Each row is a point on a landscape with many valleys, with its height.
From any point a ball rolls to the lowest of the 5 points nearest to it. It stops when none of these is lower. Distance is the straight distance between rows; heights are no part of it.
rapa (h 8.9): [-49 -5 9 -13 39 -68 -1 -20 -8 -25 16 75 80 19 19 31 40 -82 -2 5 48 -12 12 -15 41]
dus (h 52.0): [-24 -13 -19 -31 50 54 -6 -32 8 -34 -32 -32 -83 7 32 -11 46 44 17 3 -1 82 -38 -49 23]
dimi (h 26.0): [11 27 -10 -11 22 9 -29 -31 26 -15 -16 -24 -27 -38 -13 -35 25 55 -28 11 7 15 -1 -59 24]
kog (h 20.7): [20 -17 -30 31 -15 27 -13 -4 -6 9 11 -26 -20 -11 2 -18 -24 12 0 7 -13 18 -1 13 -23]
Fudub (h 58.4): [14 41 18 -21 11 19 -11 -58 47 -16 -42 3 47 -23 -19 -6 53 -13 -19 -7 43 -10 -17 -26 39]
gese (h 60.1): [41 13 14 -13 -32 16 -58 5 21 28 -51 -6 -42 -72 -43 -45 52 46 -1 3 12 -35 -22 4 -14]
Mik (h 39.0): [-8 -20 -20 -3 10 17 -58 -32 1 -11 -5 -4 -43 13 20 -22 44 -13 11 4 38 33 -18 3 8]
latam (h 40.9): [6 -14 28 -41 -10 -50 -57 5 -15 19 6 16 -54 1 -36 -16 36 -10 8 5 1 -23 -18 29 3]
Vos (h 29.9): [-13 -67 -44 17 -18 8 -8 45 -24 17 23 -7 -28 24 32 4 -3 28 31 -22 -19 23 -7 21 -23]
ligaf (h 50.0): [11 -16 -42 13 23 56 -28 -20 11 -7 -8 -44 -71 -16 27 -17 6 44 0 15 -3 54 -9 -20 -21]
Vili (h 61.7): [-51 -2 57 -42 -25 12 42 2 5 -6 -2 -49 -7 -8 -27 19 -6 -50 21 -42 -27 13 -51 59 27]
guz (h 25.2): [24 37 34 -13 11 -20 22 -11 18 9 -8 39 95 9 -37 37 44 -65 -32 -15 45 -35 9 14 43]
Lis (h 25.0): [26 1 -12 15 -19 -28 -25 11 -12 20 11 11 -13 1 -13 -24 -17 36 -12 11 -13 -24 25 -7 -15]
Tilav (h 33.3): [-20 -41 -23 1 2 -7 -14 15 -30 3 18 18 16 23 41 4 15 -23 26 -12 5 35 -13 13 3]
vig (h 38.4): [24 -21 -61 47 11 -12 -34 18 -28 21 28 42 2 22 34 15 -17 53 -12 25 -1 9 48 -26 -46]
Patug (h 32.9): [19 -13 -17 41 -12 -11 16 20 -36 18 27 18 20 25 21 3 -50 0 -1 9 -18 -7 30 8 -31]
rov (h 36.6): [8 -43 -39 21 -1 21 -63 -10 -6 7 10 0 -35 14 33 -13 22 -2 10 4 28 37 -5 11 -20]
kepel (h 50.6): [-24 23 44 -48 26 21 14 -26 17 -17 -3 -22 21 4 -30 7 10 -106 1 -11 27 0 -26 46 44]
Buf (h 43.9): [-59 -62 -12 25 -11 -1 36 56 -20 19 33 13 35 36 36 19 -17 -34 31 -38 -14 6 10 48 9]
Muvog (h 36.5): [32 14 16 31 -39 -44 56 41 -30 27 25 20 31 38 33 18 -74 -20 -3 11 -23 -46 46 12 -33]
defak (h 31.6): [21 2 11 19 -26 -54 0 37 -33 30 25 49 37 45 17 12 -37 -27 9 7 4 -51 42 15 -18]
nolit (h 70.3): [2 12 -27 20 42 25 -20 -67 35 -7 -13 10 40 -12 36 12 20 52 -33 2 37 5 2 -65 14]
Tete (h 27.8): [1 -3 6 -2 -3 -58 -25 14 -27 11 18 58 43 32 -4 12 10 -31 -1 2 23 -30 31 6 13]
Lomol (h 28.7): [-39 -17 -14 -1 30 65 -14 -32 16 -21 -18 -3 14 65 25 10 53 -97 25 -31 55 37 -31 59 25]
pep (h 42.3): [-1 27 -11 21 17 68 -35 -38 45 -16 -28 -37 -47 -28 1 -45 8 38 -16 12 18 24 -6 -31 11]
zoz (h 31.7): [5 31 65 16 13 -41 93 17 -21 3 28 16 74 16 0 21 -63 -71 1 -13 -17 -30 39 11 14]
Ruman (h 30.6): [27 -8 -17 -20 -13 -29 -17 15 -9 -8 -4 -24 -95 -29 -27 -40 5 63 -6 24 -39 -4 -5 -36 -18]
kar (h 32.7): [-17 4 -14 -42 25 48 44 2 13 -48 -8 -67 -50 -27 2 -5 -26 39 4 -4 -44 48 -39 -38 8]
zisu (h 45.3): [1 -49 9 -28 -36 -31 -58 16 -25 23 9 11 -55 14 -14 1 36 -31 34 -13 6 -7 -35 67 -22]
Vofeb (h 18.0): [-29 13 0 13 42 11 19 -46 19 -28 7 26 82 17 19 27 16 -78 -26 -14 63 -5 15 -9 45]
rogel (h 35.1): [1 -8 4 -15 -9 -67 6 36 -42 9 10 35 3 28 11 5 -15 -6 26 13 -25 -22 7 1 -12]
beko (h 12.5): [-50 -10 -3 -28 61 -46 -25 -55 5 -44 6 51 27 18 46 16 55 -40 -6 6 53 4 -15 -37 50]
pemu (h 42.4): [56 -2 -43 60 -27 11 -49 16 7 40 -6 18 9 -8 0 -19 3 84 -18 12 -5 -22 44 -36 -45]
vog (h 38.8): [18 -26 4 -14 -14 -72 -103 21 -28 18 1 34 -67 9 -24 -10 48 27 23 9 9 -21 0 -6 -6]
lotik (h 44.0): [-18 4 -15 -30 37 -37 50 27 -26 -30 14 20 16 -9 12 -2 -16 10 3 22 -42 30 -1 -43 6]
nuka (h 89.9): [43 56 5 2 9 -9 19 -43 19 -10 -28 10 63 -43 -16 -11 9 46 -35 14 -5 -1 0 -78 15]
podis (h 46.7): [-10 10 -11 5 20 83 -14 -34 27 -25 -20 -57 -48 -5 14 -25 -3 3 13 -1 -7 50 -34 -4 4]
Tomog (h 70.7): [-25 1 -31 -1 53 46 49 1 -1 -21 8 -20 31 -11 42 29 -26 17 3 12 -15 63 11 -36 -1]
rubat (h 66.0): [-25 20 20 -36 39 11 -43 -61 30 -28 -26 -10 -31 5 -6 -30 62 -21 -4 2 47 14 -26 -12 45]
vupun (h 40.5): [-17 13 32 -60 22 3 -31 -20 31 1 -12 -2 -5 7 -47 -4 55 -70 -13 -2 51 -16 -32 42 45]
Gof (h 70.6): [-35 13 26 -55 34 22 -16 -38 8 -37 -21 -27 -38 12 1 -23 43 -51 25 -12 20 43 -54 10 44]
mukot (h 40.3): [-16 -21 -13 4 4 54 -22 -21 5 -8 -9 -31 -11 23 23 -13 11 -44 22 -17 24 34 -33 30 8]
Motam (h 39.4): [8 2 -40 30 23 25 -49 -32 20 6 -2 -3 -20 -18 28 -6 19 62 -29 14 26 22 22 -47 -9]
Regu (h 44.6): [3 42 11 -17 36 2 7 -73 34 -32 -34 13 67 -28 13 1 37 19 -35 -3 29 -6 -23 -76 43]
ruko (h 27.4): [-53 -33 40 -53 -7 -42 27 36 -27 13 14 11 7 16 -2 16 15 -47 39 -30 -25 -2 -36 48 20]
pudi (h 36.3): [13 -16 -30 -29 16 -33 12 21 -28 -25 6 5 -47 -8 3 -12 -2 46 2 19 -32 25 -6 -50 -10]
robu (h 34.1): [4 -28 6 14 -44 -27 11 24 -37 22 19 14 10 36 3 10 -22 -33 24 -16 -10 -19 1 49 -27]
Bim (h 35.7): [10 21 -4 1 1 -65 22 34 -28 10 15 44 31 29 13 3 -38 11 -6 22 -19 -29 43 -37 -3]
Vatis (h 37.8): [54 20 -29 54 -24 47 -10 7 26 23 -17 -25 -9 -46 -22 -35 -29 83 -26 14 -21 -24 28 -27 -32]
Reves (h 39.8): [-13 -10 23 -22 -32 -96 39 67 -36 29 18 52 35 50 43 35 -26 -40 48 14 -31 -36 14 7 -23]
nuri (h 19.5): [-72 -47 23 -66 16 -24 5 26 -10 -10 11 2 -4 17 20 2 45 -52 46 -34 5 26 -39 31 60]
nuge (h 21.4): [35 -1 -7 27 -13 0 -9 3 18 17 -1 40 74 24 -22 31 35 -59 -21 -18 56 -37 28 38 24]
kunep (h 33.5): [13 4 -33 24 30 20 40 4 -15 -5 20 -8 19 -8 10 6 -56 29 -19 21 -21 24 29 -29 -21]
mizof (h 45.4): [-26 -3 43 -29 -75 -64 37 58 -34 40 7 12 -24 38 10 30 -17 0 26 -11 -34 -20 -12 55 -31]
Lapu (h 38.7): [15 -8 37 -6 -46 -43 -32 28 -14 43 10 21 -35 20 -34 -2 1 -8 -1 6 1 -57 -8 57 -31]
bope (h 43.3): [-45 -37 -30 -22 45 58 29 21 12 -24 7 -49 -39 1 36 12 -17 43 17 -13 -16 56 -9 -16 17]
kuri (h 39.5): [19 3 -36 7 7 -68 -6 55 -37 4 17 55 -4 35 28 13 -35 52 4 37 -14 -24 42 -59 -38]
nak (h 63.7): [-25 37 26 -46 28 18 27 -34 8 -41 -11 -48 -8 -18 -9 -13 -18 -32 6 -3 -18 36 -33 -17 43]
refi (h 58.0): [-26 4 -19 23 41 54 -40 -62 29 -19 -12 -5 -17 21 32 -12 33 -5 -11 4 51 31 -9 -7 13]
zopas (h 49.3): [50 -19 -30 40 -51 28 -84 15 19 34 -28 21 -10 -27 -19 -32 48 36 1 -2 38 -40 11 19 -33]
nunur (h 46.1): [-74 -37 12 -23 23 -31 70 52 -4 -7 29 5 34 19 23 9 -12 -28 37 -19 -38 17 0 3 35]
tiker (h 71.0): [9 52 -15 28 53 54 50 -32 29 -25 6 -30 51 -34 -3 25 -62 43 -51 19 -13 24 48 -70 11]
rek (h 25.6): [12 -21 -42 51 2 8 -60 -24 9 20 12 30 30 5 28 9 19 35 -27 3 42 5 30 -25 -16]
Foti (h 39.6): [37 7 -15 8 -21 -24 -62 -6 7 14 -18 30 17 -13 -18 -10 45 41 -15 1 18 -23 6 -33 -5]
vikav (h 62.9): [-40 5 6 -25 34 32 55 1 5 -32 0 -37 22 -10 19 3 -27 -24 13 -15 -31 47 -23 -21 34]
ziv (h 55.7): [-24 1 13 34 26 30 70 12 -5 -13 21 4 89 9 31 31 -39 -85 10 -27 1 33 12 5 21]
vogul (h 28.6): [-7 -8 21 -39 -25 -24 -4 -1 -15 1 -1 -31 -59 -18 -20 -11 5 6 18 -9 -31 10 -41 31 -6]
sibik (h 33.1): [23 21 -7 26 -37 16 9 2 22 3 -12 -52 -79 -59 -45 -40 -38 68 -17 15 -48 -21 1 3 -39]
nimig (h 17.4): [49 2 29 33 -51 2 -5 21 9 44 6 17 15 12 -34 0 -13 -16 -5 -6 17 -73 30 67 -17]
mireb (h 79.9): [-61 -8 24 -1 -9 65 51 5 28 -22 6 -58 14 9 10 22 -50 -49 16 -58 -37 22 -20 35 37]
para (h 72.4): [-13 -7 -66 21 82 16 -7 -63 7 -20 4 15 16 -19 71 48 1 63 -9 32 24 34 49 -51 -17]
pip (h 63.9): [-17 9 -27 25 64 59 -37 -75 32 -17 -20 -16 -48 -1 39 -7 33 45 -14 14 36 45 -5 -40 0]
rineb (h 25.1): [3 -12 -17 -5 -28 26 20 0 4 -13 -5 -64 -66 -29 -12 -15 -21 38 7 -8 -44 22 -38 12 -20]
Nok (h 37.4): [-19 -10 -21 -6 27 -42 -3 6 -31 -14 20 45 27 9 27 6 9 -18 8 12 -2 31 5 -24 11]
sul (h 44.2): [51 45 15 -10 -13 -45 -11 -17 -4 8 -24 41 60 -12 -22 3 28 31 -18 10 5 -28 6 -52 5]
geraz (h 35.6): [-3 8 3 -3 7 -7 -22 -25 10 -4 2 18 47 4 -12 1 26 -23 -19 -6 39 -11 11 -3 31]
Doba (h 42.6): [4 -7 44 -17 -44 -34 -50 18 -1 41 -3 4 -77 -13 -56 -17 19 11 -2 7 -5 -50 -34 56 -31]
fezu (h 23.7): [-52 -40 -5 -37 19 11 -20 -2 -7 -17 -2 8 12 40 40 4 58 -76 39 -32 41 36 -33 38 38]
rado (h 33.6): [25 2 29 -17 -16 -25 -42 13 10 35 -6 27 9 1 -47 -9 29 -1 -5 -1 21 -50 2 30 3]
Veb (h 21.0): [-16 1 34 -12 17 -48 36 15 -34 2 17 42 55 19 -1 15 -14 -72 13 -1 -2 -13 15 13 19]
dedo (h 30.4): [-55 -38 -3 -34 23 21 -1 11 -6 -16 3 -23 -28 21 39 -7 29 -15 38 -26 3 50 -36 6 47]
ruki (h 45.9): [-16 24 59 -31 -17 0 24 -21 8 1 -1 -40 -28 -29 -53 2 -22 -34 -4 -4 -31 -5 -43 49 3]
pegi (h 49.2): [-7 16 11 23 29 -5 85 17 -18 -12 25 14 73 4 19 15 -61 -41 -2 4 -29 18 26 -19 9]
Zigif (h 40.4): [-10 36 11 -28 11 57 14 -37 36 -42 -25 -75 -63 -41 -17 -32 -27 8 -2 2 -42 32 -41 -16 13]
pumaf (h 24.4): [33 -43 -33 -7 -30 -40 -47 30 -29 3 -6 -8 -116 -9 -6 -19 22 65 15 15 -39 1 -11 -26 -38]
sofuf (h 48.3): [-14 6 -21 31 41 -7 15 -18 -12 -6 25 32 61 -1 32 17 -22 4 -25 15 13 24 36 -44 8]
pag (h 63.5): [-21 7 -31 -35 67 22 32 -17 -5 -49 -2 -18 -15 -19 29 11 1 35 -9 26 -10 63 -7 -71 9]
Vosav (h 43.1): [33 47 15 0 -12 -42 61 21 -10 11 6 0 22 6 -14 -8 -65 46 -28 19 -37 -49 43 -38 -4]
buk (h 51.3): [-10 14 4 10 13 40 -2 -34 15 -18 1 -24 16 2 -1 -9 -12 -49 -7 -6 22 15 -1 11 22]
Zeg (h 32.5): [18 -40 -45 7 -5 5 34 44 -28 -6 13 -9 -32 10 19 8 -32 77 7 11 -45 14 10 -24 -63]
zel (h 48.5): [-56 -11 8 -21 37 -1 58 14 -5 -21 10 4 62 3 32 11 -8 -58 25 -14 -14 43 -10 -13 37]
ses (h 38.9): [-20 -10 -6 -41 5 -20 59 29 -21 -31 2 -23 -28 -11 -4 -4 -15 36 12 -2 -54 20 -25 -23 7]
zofon (h 45.2): [5 3 40 14 -68 3 -6 6 2 31 -3 -17 -57 -25 -50 -8 -11 -8 0 3 -10 -36 -19 84 -40]
vam (h 34.4): [17 14 52 -19 -15 -86 -9 51 -32 45 20 60 50 48 2 38 -19 -35 9 9 19 -80 35 5 -1]
mazu (h 41.9): [8 -8 -7 -12 0 5 -83 -24 24 -5 -30 -17 -99 -28 -1 -48 67 44 0 18 24 16 -14 -39 19]
Vimu (h 51.5): [25 -37 -56 45 1 0 -112 -12 12 20 -7 22 -53 -8 29 -1 60 71 -12 15 37 3 15 -49 -24]
Mese (h 51.6): [-17 39 1 28 21 105 -35 -55 61 -20 -40 -32 -26 -15 -9 -40 12 7 -12 0 33 13 -9 -3 18]
pili (h 8.4): [23 3 -19 43 -14 50 -38 -17 34 10 -11 -13 9 -22 -4 -27 5 23 -17 1 33 -10 17 2 -3]
vif (h 37.9): [-51 -41 14 -9 -36 -24 36 44 -24 13 20 -1 0 30 10 15 -11 -14 30 -42 -31 -4 -12 57 6]
litat (h 64.0): [82 45 7 7 -39 -12 -49 0 -3 24 -55 30 -8 -66 -36 -34 38 53 -7 32 -1 -45 -7 -27 -46]
zib (h 16.0): [-53 -30 -15 12 38 35 12 -16 -1 -16 12 24 66 42 56 29 28 -89 16 -15 53 43 -7 17 19]
kuz (h 79.7): [-3 51 29 -34 24 45 -37 -53 51 -26 -70 -29 -44 -48 -27 -51 77 31 -6 4 29 1 -42 -36 42]
Rus (h 39.7): [4 30 -11 20 6 79 -11 -24 46 -20 -24 -70 -72 -55 -14 -41 -39 33 -12 14 -27 14 -14 -13 -8]
Vol (h 47.5): [87 27 -18 52 -42 -2 -44 -17 8 21 -39 54 42 -27 -10 -11 33 22 -14 24 29 -40 15 -17 -47]
pud (h 26.3): [46 -8 -2 22 -34 -20 -47 21 5 38 0 52 44 29 -27 7 32 -15 1 -9 36 -52 25 35 -10]
Suvad (h 32.0): [-33 -55 -9 -5 -19 37 -5 11 -6 3 12 -18 12 38 17 8 16 -71 34 -42 23 15 -22 73 17]
larek (h 28.4): [17 -23 -28 12 -78 3 20 45 -7 -4 -2 -44 -99 -5 -17 -8 -12 85 3 0 -56 6 -9 20 -74]
Ziven (h 38.1): [9 -21 -13 -2 -12 8 -61 -12 2 4 -3 -17 -61 -12 -7 -34 26 -1 7 5 16 8 -11 19 0]
tov (h 22.1): [80 45 14 6 -25 -43 -36 -10 1 26 -30 69 55 -11 -35 12 47 -4 -15 28 26 -52 1 -16 -26]
kis (h 43.2): [-10 -17 -26 -1 18 -28 -70 -24 -1 -14 2 32 -23 3 23 -4 51 11 -6 6 41 15 -1 -34 20]
zetat (h 22.9): [10 -15 -9 14 -52 -5 12 11 -13 10 2 -28 -51 -6 -14 -18 -23 29 9 0 -40 -2 -15 36 -43]
fof (h 50.7): [7 26 66 19 -63 -11 49 13 -6 26 5 -16 -13 6 -39 19 -43 -32 -1 -6 -25 -30 -1 77 -35]
mib (h 24.6): [-33 2 -5 -4 39 19 -16 -56 17 -30 -8 11 28 25 23 1 37 -64 -7 -4 65 17 -6 3 37]
befo (h 29.1): [1 -7 11 -19 3 -4 -22 -4 16 22 3 17 23 20 -36 14 37 -87 -14 -11 50 -29 3 65 30]
Bor (h 35.0): [41 29 10 2 -42 -27 4 22 10 27 -19 -18 -52 -30 -41 -35 -25 87 -15 18 -45 -58 15 -15 -35]
divof (h 35.8): [-17 7 30 -15 -12 -50 73 30 -33 6 10 9 28 15 7 14 -40 -30 19 -6 -43 -11 0 11 -2]
fude (h 32.6): [-17 -42 -37 9 -3 15 45 44 -15 -3 24 -16 1 11 24 19 -36 41 17 -11 -41 20 6 3 -26]
vus (h 43.7): [-14 -13 -17 -12 25 36 -11 -15 -2 -16 -5 -31 -30 2 38 -7 11 6 13 0 3 58 -23 -14 9]
fidip (h 36.0): [37 12 39 57 -16 -10 53 21 -14 19 34 13 64 34 3 20 -55 -56 -7 -23 8 -47 54 44 -8]
Loleb (h 36.2): [-46 -21 20 -44 -13 -30 49 32 -17 -8 5 -19 -20 0 -5 5 -8 6 27 -24 -45 9 -33 22 21]
tar (h 43.6): [2 -14 0 22 -1 26 3 -14 -6 -4 15 -5 41 17 1 9 -12 -81 -1 -17 32 8 6 41 11]
gufam (h 56.0): [-9 20 -12 26 42 40 36 -21 -1 -15 17 -19 45 -13 18 9 -50 -17 -20 5 -5 37 22 -25 14]
Danu (h 26.2): [8 -11 -7 32 -44 1 47 21 -22 10 15 -21 2 16 7 8 -52 0 9 -18 -38 1 2 34 -31]
mak (h 49.4): [14 3 -54 19 54 17 26 -8 -11 -15 23 8 16 -17 20 22 -39 71 -29 38 -9 27 61 -56 -40]
Gif (h 43.8): [6 0 36 -43 1 -5 -41 3 25 29 -8 10 -9 -10 -61 -6 50 -39 -17 -1 40 -41 -30 48 28]
mos (h 67.9): [20 34 20 -26 -4 31 -43 -29 39 3 -53 -16 -18 -55 -40 -37 59 23 -5 8 33 -17 -25 -7 19]
dezes (h 56.7): [10 18 26 -43 2 -3 -45 -25 33 3 -27 3 6 -24 -39 -18 61 -3 -14 -1 36 -21 -19 -3 31]
silup (h 55.1): [87 54 -7 31 -31 -4 4 -2 7 22 -36 16 29 -41 -21 -28 -5 75 -23 26 -25 -26 18 -55 -33]
Leb (h 28.8): [-22 -49 -18 -19 -3 27 -50 -7 -4 -5 -5 1 -20 48 24 -4 66 -73 34 -26 50 30 -40 58 11]
kuni (h 65.5): [-16 30 44 -20 3 4 69 -10 -9 -24 0 -40 23 -19 -27 12 -51 -48 1 -18 -46 8 -23 12 24]
meneg (h 33.9): [3 -21 25 -14 -24 -58 -19 30 -40 34 19 40 7 43 -12 16 1 -51 13 -2 4 -40 4 48 -21]
guv (h 44.1): [-7 23 41 4 0 52 21 -29 28 -20 -3 -40 15 -11 -28 2 -30 -82 -1 -17 -3 1 -12 44 23]
pomo (h 47.8): [19 -50 -26 19 -32 -4 -70 12 -7 20 13 17 -19 23 -9 -8 28 -45 16 -4 32 -21 2 67 -25]
kope (h 53.0): [7 -21 10 15 -47 31 -29 5 20 31 0 -13 -37 -15 -46 -1 4 -55 7 -5 25 -39 -17 111 -23]
zipos (h 28.1): [21 -41 -32 4 -38 -45 -34 40 -41 16 12 20 -61 26 16 -5 4 34 32 2 -32 0 -12 7 -41]
dibus (h 45.1): [13 23 29 -6 -4 -7 2 -13 6 8 1 -14 8 -20 -42 -21 -20 0 -13 2 -8 -25 6 4 19]
sol (h 28.5): [23 5 0 41 -70 10 -21 15 15 28 -19 -28 -78 -46 -42 -40 -24 60 -7 10 -25 -44 5 37 -49]
Zagod (h 30.9): [-13 -20 -7 3 -9 22 31 5 -15 -9 7 -32 8 -1 6 0 -28 -17 14 -20 -27 26 -21 19 5]
sese (h 31.0): [37 2 14 -15 -27 -61 -78 28 -12 39 -16 60 13 23 -36 14 55 19 8 2 24 -51 -3 -2 -14]
Rozog (h 29.3): [-3 -67 -37 -8 -55 -17 5 67 -27 -5 12 -11 -105 26 8 7 7 94 20 -12 -45 9 -2 -4 -54]
Bal (h 46.0): [18 24 15 35 1 22 19 -15 13 -3 13 -7 59 -2 -20 0 -28 -29 -23 -6 17 -14 32 2 23]
sobil (h 27.1): [-31 20 1 -16 41 -7 -9 -51 13 -26 -3 10 26 -5 14 -3 18 -8 -25 4 31 17 -4 -46 40]
sefi (h 54.1): [-21 21 -26 -11 71 -17 63 -3 -6 -42 18 20 44 -21 23 19 -26 27 -24 41 -17 40 21 -77 4]
Nopez (h 48.0): [13 5 -14 31 -20 69 -69 -10 36 4 -42 -37 -73 -48 -9 -59 25 45 -4 5 27 -8 -6 5 -3]
tep (h 57.0): [-41 12 51 -8 14 -2 98 16 -5 -18 14 -16 65 -7 -1 29 -42 -84 25 -41 -39 10 -9 14 36]
Feki (h 62.2): [29 32 -21 2 14 -20 22 8 -2 -7 -1 12 22 -18 -14 -11 -16 86 -38 19 -23 -8 33 -80 -2]
rumev (h 33.8): [-29 -14 15 -45 -36 -35 44 32 -20 -8 1 -30 -58 0 -16 5 -2 34 15 -23 -54 10 -33 25 0]
Lem (h 88.3): [68 43 -22 58 -11 38 -26 -60 31 -5 -42 21 44 -62 6 -12 20 36 -32 30 34 -16 -3 -47 -31]
Goni (h 32.8): [-41 -70 -34 -8 2 19 20 47 -9 -15 26 -31 -63 10 25 9 -8 57 20 -19 -26 31 -5 -1 -3]
fitof (h 34.0): [54 33 65 -15 -24 -32 13 24 0 48 -6 33 53 11 -41 18 2 -10 -12 -1 8 -71 12 15 0]
dezu (h 36.8): [23 28 45 8 -55 -33 30 13 -6 34 5 -7 -27 1 -29 -3 -48 19 -12 15 -29 -51 15 33 -28]
leto (h 23.0): [16 13 -12 25 -21 15 45 -1 -5 -6 7 -42 -20 -16 -18 -10 -64 24 -9 3 -45 7 -1 1 -29]
nuso (h 47.0): [31 2 -48 28 5 -63 -58 28 -17 6 -2 59 -1 18 13 20 26 93 -7 18 -2 -15 30 -88 -19]
Vurik (h 41.3): [6 12 -3 -13 8 -40 -45 -29 10 -9 -6 40 35 -8 2 5 47 27 -18 -4 27 -10 0 -52 27]
roloz (h 41.5): [1 -10 -29 -11 18 -61 -57 2 -20 -11 5 37 -39 -6 8 -3 34 42 -6 16 4 12 8 -60 13]
kef (h 38.5): [52 16 -25 23 -35 -29 18 38 -3 25 9 -2 -19 15 -5 -14 -58 83 -26 26 -30 -50 49 -37 -53]
Nesem (h 31.9): [-4 36 40 12 25 17 36 -20 14 -22 11 -12 71 -4 -22 15 -24 -90 -20 -19 26 -3 22 17 47]
nibog (h 29.5): [19 21 4 -18 -14 -62 8 22 -25 13 5 12 -31 5 -16 -15 -28 37 -1 18 -34 -32 13 -15 -18]
kitez (h 52.9): [-39 4 -16 -9 65 27 -6 -53 4 -33 -10 -1 -12 10 52 2 25 0 -2 11 25 61 -20 -38 20]
novek (h 35.3): [26 -15 -30 34 -26 -52 -15 53 -45 28 27 56 17 55 40 17 -44 7 16 21 -5 -31 43 -4 -43]
bom (h 75.5): [-19 -3 -46 -10 76 38 63 -6 2 -38 9 -9 44 -24 49 43 -23 47 8 37 -16 64 49 -50 -29]
lani (h 44.3): [-43 -63 -3 25 -67 -11 12 52 -26 30 26 0 -11 47 17 14 -7 -11 38 -47 -17 -10 4 84 -17]
poni (h 56.1): [0 54 43 -10 35 -30 88 2 -14 -17 13 0 59 -12 -22 5 -60 -25 -20 11 -32 -14 28 -36 33]
Musi (h 84.1): [-110 -49 9 -6 21 29 34 25 9 -17 31 -35 -6 28 34 10 -20 -66 35 -46 -9 31 -8 46 47]
todim (h 60.6): [-37 -25 -25 -42 70 18 67 29 5 -48 16 -7 19 -17 35 25 -3 53 13 31 -26 62 12 -69 -3]
vedu (h 47.2): [-17 -13 40 -48 -5 -1 -15 -6 6 12 -1 -17 -24 1 -44 5 21 -78 8 -9 16 -8 -50 70 13]
nade (h 68.9): [-40 -12 41 1 -51 17 48 13 -3 5 8 -40 9 8 -22 33 -26 -47 14 -49 -25 -2 -19 75 5]
Zafop (h 34.2): [-8 -13 8 -47 -48 -55 34 46 -29 -6 -4 -13 -82 5 -11 5 0 62 15 -4 -56 -3 -26 7 -34]
metep (h 65.8): [34 44 -3 30 10 37 26 -18 26 -2 -11 -21 47 -36 -22 -12 -36 52 -39 8 -12 -2 27 -56 10]
saruk (h 57.2): [11 44 18 18 13 60 11 -47 47 -23 -17 -16 68 -14 -14 4 2 -25 -29 -14 38 -7 8 -17 40]
Gitef (h 31.1): [10 35 0 21 4 68 -13 -29 43 -11 -18 -43 -9 -38 -18 -36 -22 22 -22 5 4 3 6 -17 18]
mek (h 45.8): [-7 -23 19 -52 7 -52 -59 10 -19 15 12 41 -19 24 -28 11 53 -60 9 -1 32 -18 -24 44 16]
Zodo (h 43.0): [49 -17 -62 27 9 -10 2 46 -33 8 22 24 -15 21 29 18 -55 103 -11 47 -18 -15 75 -54 -95]
Leti (h 48.2): [-31 -5 -33 24 54 40 14 -39 -2 -12 10 4 41 13 64 32 -7 -20 -1 12 24 55 14 -16 0]
malo (h 29.6): [10 8 58 -2 -21 -46 44 22 -29 30 19 24 27 31 -15 22 -36 -63 0 -5 -4 -43 17 48 -8]
mepa (h 89.0): [26 49 -13 44 32 77 5 -75 57 -9 -33 -18 59 -41 27 12 -1 52 -36 8 25 9 6 -68 1]
nodis (h 40.2): [-30 -47 13 -19 -24 -57 -1 55 -42 21 19 43 13 46 22 19 19 -44 50 -21 -17 -13 -12 48 -3]
Bap (h 54.0): [-14 13 26 -5 -9 85 10 -25 49 -13 -16 -43 -12 9 -25 5 -6 -113 17 -27 15 -6 -36 90 18]
dib (h 41.6): [5 33 53 -11 -63 -32 23 16 -1 34 -6 -28 -74 -22 -52 -11 -28 32 -15 19 -40 -30 -22 44 -44]
Tataf (h 43.4): [3 15 52 -3 0 -1 33 -7 3 1 15 -11 32 1 -38 16 -20 -87 -6 -15 4 -24 -3 55 23]
tipor (h 13.7): [-41 -16 14 -37 27 -44 4 3 -26 -13 11 42 47 20 13 13 34 -87 21 -5 26 19 -11 18 32]
gar (h 55.9): [40 40 1 59 8 46 33 -10 21 7 6 -16 64 -25 -14 1 -54 25 -39 1 -9 -8 42 -26 10]
pitu (h 42.2): [47 -21 -64 63 -3 -4 -76 -15 5 30 -5 46 24 -7 37 32 37 93 -15 11 21 -11 30 -60 -49]
pemi (h 46.9): [-3 21 -18 2 29 51 22 -21 14 -27 -1 -48 -8 -18 5 -9 -42 6 -10 9 -21 41 -8 -20 5]

Where does a ball stop that starts at each point below?
zel | rapa
vif | rapa
Reves | rapa
Nok | rapa
Doba | nimig
zofon | nimig
zisu | nimig
